Points, in no order, along strands that fork, close into loops and pass close to each other.
In the rows, 128 means zero.
Two points are linked if the straight distance between their rows is under 123. Some points are linked to none.
K196: [ 94 122 121 103 154 122 114 124 124 102  90 114 122 135 143 104 101  98
 134 130 144 115 132 130 168 153]
K318: [159 186 125 171  96 140 129  76  95 156 163 121 145 141 114 126 119 172
 146 124 141 134 120 111 117 131]
K431: [ 82 106  69 150 157 109 184  81  91 149 121 118 154 144  97 154 135 165
 182  97 103  76 150 152 189 152]
K934: [174 109 137 118 133  97 109 167  80 131  89 148 161 148 134  94 131  94
 119 133 119  97 150  76  79 139]
K408: [132 145 140  84 141 123 156  74 151 114 159 127  81 147  98 140  99 137
 179  95  93 174 157 105 167 120]
K694: [ 94 108 116  86 176 103 154  78 151 111 136 120 100 145  94 144  92 125
 153  75 128 133 159 138 195 140]
K279: [121  86  73 163 132 136 111  67  98 143 130 111 151 115  70 144 147 163
 113 124 139  79 161 148 133 124]
K852: [ 81  98  84 152 173 115 156  54 179 150 129 121 102 140 113 140 144 134
  99  78  77 124 142 179 183 129]
K965: [153 119 120 140  87 150 121 107  48 126 161 128 159 101  96 141 110 149
 166 133 199  80 160 114 142 146]
K269: [ 94 104 137  86 139 137 137 189 148  87 114 129 109 117 115 146 139 128
 108 156 163 145  97 156 122 131]
K626: [ 41 150 140  98 184 183 158 127 199 111 102 121  99 152 144 170 126 128
 138 143 142 147 148 152 153 144]
K488: [110 118  78 140 146 124 174 119  37 134 131 144 160 137  95 161 142 150
 149 115 134  67 137 131 138 154]
K683: [ 93 131 124  85 205 138 117 142 140 101  95 131  98 144 103 156 143 127
 104 122 112 117 131 115 102 136]
K194: [ 61 101 118 131 168 121 144  71 149 151 101 118 109 135 126 163 142 172
 144 110 100 128 162 151 147 115]
K243: [109  72 145  72 151  85 159 195 126 121  68 132 116 136 131 143 143 103
 130 138 115 122 155 123 112 143]
K878: [180 111 151 122 121 112 124 188  72 154  84 176 156 144 154 134 146 116
 149 126 145  72 186  76  61 147]
K881: [ 92  66 120  71 146 106 186 160 108 112  98 128 133 137  89 166 111 116
 152 139 148 121 183 140 154 150]
K231: [ 88 128 140 122 171  91 172 109 174 155  97 140 100 164 177 129 120 101
 112  85  75 148 145 141 137 136]
K215: [ 82  75  80 155 135 140 111 121  89 134  82 115 167 114 109 153 135 151
 125 148 186  60 165 163 139 140]
K99: [161 154 131 140  69 140 134 125  80 138 150 119 153 118 133 118 105 145
 165 147 154 120 140 105 126 136]
K282: [144 245 149 177 110 164 124 130 144 142 156 139 155 155 177 110 105 131
 121 139 127 154  75 124  98 131]
K155: [155 107 156 111 117 139 101 244  89 114  68 160 167 124 161 104 172 134
 131 167 139  93 117  82  68 150]
K46: [125 133 120 184 110 131  84  99 106 163 150 114 137  94 143 135 148 185
  92 117 145 110  93 141  91 111]
K669: [148 101  89 153 101 111 142  93  95 141 137 101 167 110  92  92 148 130
 125 132  67 105 144 121 160 126]
K882: [135 151 115  88 118 139 152 101 127  91 163 110 113 116  92 111 108 103
 160 134  91 155 131 110 164 123]
K979: [147 147 134 137 114 179  91 192 115 102 116 123 193 121 119  99 158 115
  88 189  94 133  85 104  76 107]
K933: [139  88 104 124 129 144 116 127  60 112 144 157 130 108  79 174 127 160
 152 121 222  70 175 140 126 142]
K423: [155 125 113 152 109  93 143 104  77 167  94 131 175 144 169  91 107 118
 188 108  70  84 169  91 152 140]
K414: [187  95 151 111  81 100 104 143 113 132 163 126 112 101  92 139 117 136
 109 132 151 146 134 123 107 110]
K463: [124 180 133 138 127 181 143 110 200 138 163 125 103 127 162 144 130  98
 144 146  64 184 117 145 130  94]
K557: [ 87  93 139  67 164 127 178 153 171 105 122 131 113 129 122 137 138  71
 118 127  62 167 140 128 147 117]
K337: [105  63 104 145 121 124 101 142  72 118  93 124 169  96 126 127 116 113
 142 134 211  45 155 152 168 156]
K87: [128  80  99 163 106  93 110  86 109 137 125 106 152 113 122  88 107 118
 107 104 176  95 136 153 179 148]
K644: [147 139 157 132 129 165  97 207 160  89  86 136 163 149 157  70 163  68
  77 176 116 149  73 104  95 119]
K822: [172 157 170 145  86 104  99 175 100 134 156 139 150 112 179  99 110 137
 120 113 146 136  81  99  96 121]
K336: [168 187 155 115 102 166 110 146 158 112 151 130 135 134 114 144 115 136
 159 166  78 176 131 109  87  76]
K537: [ 91  41 101 121 137 117  91 172  85  83 106 122 161  95 112 108 143 112
 122 135 214  77 109 159 164 133]
K291: [122 102 131 109 151 132 120 146  90 133 118 161  99 128 101 201 142 180
 156 117 212  98 156 130  96 135]
K176: [136 113 168  90 127 143  78 215 164  84 117 118  95 101 123 137 145 133
 100 167 165 148  71 141 105 120]
K275: [ 76 121  99 137 177 139 137  48 192 134 152 107  89 106 150 118 138 108
 145  82  57 129 127 150 202 132]
K681: [122 118  99 187 121 150 101  90  71 162 148 128 162 103 114 147 149 181
 113 110 185  69 126 140 108 137]
K120: [145 104 132 150 117 116 141 153  62 167  83 161 159 142 153 134 122 112
 128 126 198  61 174 110 107 163]
K452: [162 163 159 119 122 147  74 173 161 101  91 133 150 147 157  79 116  91
 111 165 128 142 131  86  83 136]
K248: [101 115 148 118  98 104 189 136 174 142 140 126 103 124 156 145 111 123
 121 121 122 187 128 175 154 111]
K160: [ 57 134 129  94 166 169 142 138 184  92  79 117 113 147 163 115 100  77
 130 156 142 140 144 143 177 156]
K919: [117  94  84 139 110 108 167  75 147 120 160 101 126 105  99  92 135 115
 135 119  77 127 129 153 211 129]
K166: [150 191 148 124 140 133 128 112 163 138 110 158 135 195 142 121 112 121
 157 131  85 165 164  90  82 112]
K283: [177 135 156 111 126 102 127 106 143 156  93 151 117 184 117 132 112 131
 138 121 124 159 190  94  86 118]
K397: [163 123 159 130 130  80 108 194 115 138 111 150 112 139 151 135 143 124
  84 116 192 120 104 117  67 154]
K625: [ 63 153 143 109 173 169 132  96 163 141  87 122 102 160 138 163 127 166
 162 141 123 144 161 127 124 124]
K911: [134 165 150  91 154 121 130 159 151 106  87 145 120 173 166 104 103  87
 132 133 114 148 146  95 103 141]
K987: [120 176 120 125 123 180 147 106 144 105 155 121 113 142  80 168 111 141
 130 162 153 165 123 150 137 120]
K18: [105 129  96 130 161 143 118 118 129  95 154 122 118 111  94 131 156 112
  69 126 109 129  78 146 118 113]
K528: [ 99 136 100 138 156 108 164 109  80 137 156 156 114 137 107 178 147 177
 135  83 133 107 111 140 116 130]
K141: [176 209 178 160  79 146  97 177 131 124 163 132 184 137 186  78  90 123
 129 140 135 158  81 103  99 127]
K49: [ 70  67 116  89 153 131 110 183 127  66 102 116 129 100 117 120 139 126
 123 150 188 112 100 160 158 137]
K119: [126 104  95 163 130  91 171  84  76 180 108 123 149 127 145 123 131 155
 204  90  67  59 156 119 185 151]
K650: [141 137  97 158 134 151  91  23 128 151 138  99 118 125  67 123 148 160
 121 127 111 117 154 118 127 117]
K850: [106 159 113 128 155 130 161 106 153 123 129 140 119 151 156  98 121  71
 105 110  84 150 113 132 149 136]
K182: [166 151 126 165  62 138 128  97 154 125 186  93 157  95 134  57 123  87
 117 146 101 165  90 127 165 116]
K122: [109 109 140 140 113  97 149  88 178 154 157 134  76 127 128 155 115 171
 113  85 149 176 126 178 155 113]
K227: [ 85 172 117 154 124 143 134  70 145 142 168 104 100 101 140 147 139 192
 170 115 106 146  94 148 137 106]
K103: [163 115 153 144 108  94 111 173 149 150 114 136 131 141 141 113 136 101
  43 136 161 146 103 138  80 130]
K891: [161  95 157 115  67 126 130 171 107 137 123 128 126 114 111 159 115 147
 124 174 196 143 149 146 106 119]
K238: [114 114 115 118 142 117 118  67 157 120 156 123  92 133  94 148 100 159
 140  92 176 147 154 157 170 128]
K444: [153 112 174  84 107 133 132 216 164  86 124 127 127 122 137 111 133  75
 127 171  95 190  89 120 120  86]
K643: [156 135 146 145  99 115  89 150  77 137 150 130 150  91 167 105 137 156
 147 109 102 113 104  87  79 113]
K737: [176 175 148 169 100 170 105 122 204 145 199 123 105 119 155 137 122  76
 105 147  78 185  82 154 134  85]
K814: [115 174 111 161 122 148 164 118 161 134 130 134 151 143 170 102 139 102
 124 136  52 160 121 134 117 111]
K165: [158 164 189 119 112 165  61 201 186 108 143 115 101 102 158 136 117 121
 101 174 150 162  56 143 116  99]
K434: [156 108 151 110 146  82 122 119 116 165  80 154 100 176 128 149 114 127
 121  99 175 118 183 107  99 149]
K299: [115 118 145 127  81 115 175 134 132 152 117 124 125 133 146 150 105 154
 151 146 169 163 155 159 139 123]
K838: [118 120 147  88 142 158 164 183 198 100 130 142 115 140 153 121 138  32
 119 158  69 194 121 130 129 109]
K369: [100 104 109 111 141  96 143  81 149 108 152  97 104  97 142  86 105  99
 168  88  75 128 112 133 228 130]
K845: [172 172 116 125 133 126 137  98  90 136 150 142 136 163  75 132 120 141
 122 119 112 128 139  89  99 130]
K234: [129  80 132 115 157  58 117 116 110 149 124 150  88 134 136 152 117 139
 121  54 175  97 145 139 131 147]
K574: [146 120 128 165 113 100 100 111  88 170 114 126 165 119 172  82 128 140
 133 104  96  86 140  93 109 139]
K571: [138 115 136 133 113  78 143 152  94 144 139 155 106 130 147 149 123 143
 107  93 185 119 112 137 105 145]
K134: [ 90 153 116 137 129 155 130 143 102 121 106 126 143 118 141 137 137 160
 124 158 131 108 116 125 108 135]
K594: [165 116 173 133 102 133  84 241 107 114 116 141 182 114 159  95 171 129
 110 166 112 129  64  99  58 105]
K829: [108 143 127  77 180 154 111 199 114 102  84 150  97 139 120 169 152 164
 125 144 159  96 117 109  85 158]
K407: [153 168 116 160 120 152 129  46 170 153 150 108 118 135 108 109 145 138
 134 136  58 158 149 122 124 102]
K377: [169 179 112 128 102 143 138  88 133 106 165 110 150 135 104  72 104  74
 130 142 101 150 133 104 159 138]
K671: [118 226 140 166 134 167 135  93 170 148 135 140 114 166 175 135 104 135
 122 131 144 164 109 137 117 131]
K772: [120 109 141  84 152 147 119 211 100 111  82 162 100 121 128 184 154 180
 153 144 215  73 147 112  95 167]
K640: [182 177 178 147  87 160  65 145 192 136 175 107 122 107 147 136  99 114
 102 163 116 173  81 150 111  76]
K898: [126 148 107 107 173 138 130 103 116 115 105 134 116 169  74 149 118 115
 108 129 130 117 156 110 119 141]
K339: [163 115 160  88  98 120 116 155 155  97 152 117 103 107 109 122 103  96
 120 158 135 181 115 125 133 104]
K538: [102  86 127  76 166  98 144 127 141  93 115 118 100 124 118 120 101  75
 121 108 118 137 132 133 174 141]
K498: [ 71 145  83 149 131 136 177  74 113 134 156 100 135 104 120 147 146 191
 186 119 112 107 111 156 163 134]
K870: [176  74 157 113 110 116  92 209  79 125 106 137 153 101 109 122 169 114
  99 154 145  98 131  91  59 133]
K910: [124 152 108 162 142 114 140  69 124 155 174 139  91 127 114 158 153 191
 119  74  91 135  95 139 125 110]
K471: [138 121 114 162  82 129 107  87 121 120 161  93 146  87 123  75 117 116
 103 139 161 133 104 147 168 131]
K901: [173  73  98 160  90  84 118  82  97 144 162 117 139 102  92  83 125 134
 110  98 108  90 138 120 187 135]
K284: [143 211 104 169 129 188 131  50 193 146 188 104 112 130 130 111 152 117
 157 129  63 158 112 122 132 113]
K768: [126  95 140 108 144  67 151 148 139 146  97 140 116 148 157 114 139 105
 108 101  80 135 137 124 112 123]
K184: [113  97 115 150 118 119 108 135 123 130 149 113 124  74 120 144 159 154
  80 128 123 131  82 162 102  92]

How many points has the smallest loop of links through each point below? Write none if it is on no loop.
K471: 19
K49: 14
K99: 10
K414: 12

A tip is a point with one link. Name the tips that can be reached along the links from each point below, in the order of the rows.
K284: K881, K18
K911: K120, K103
K910: K671
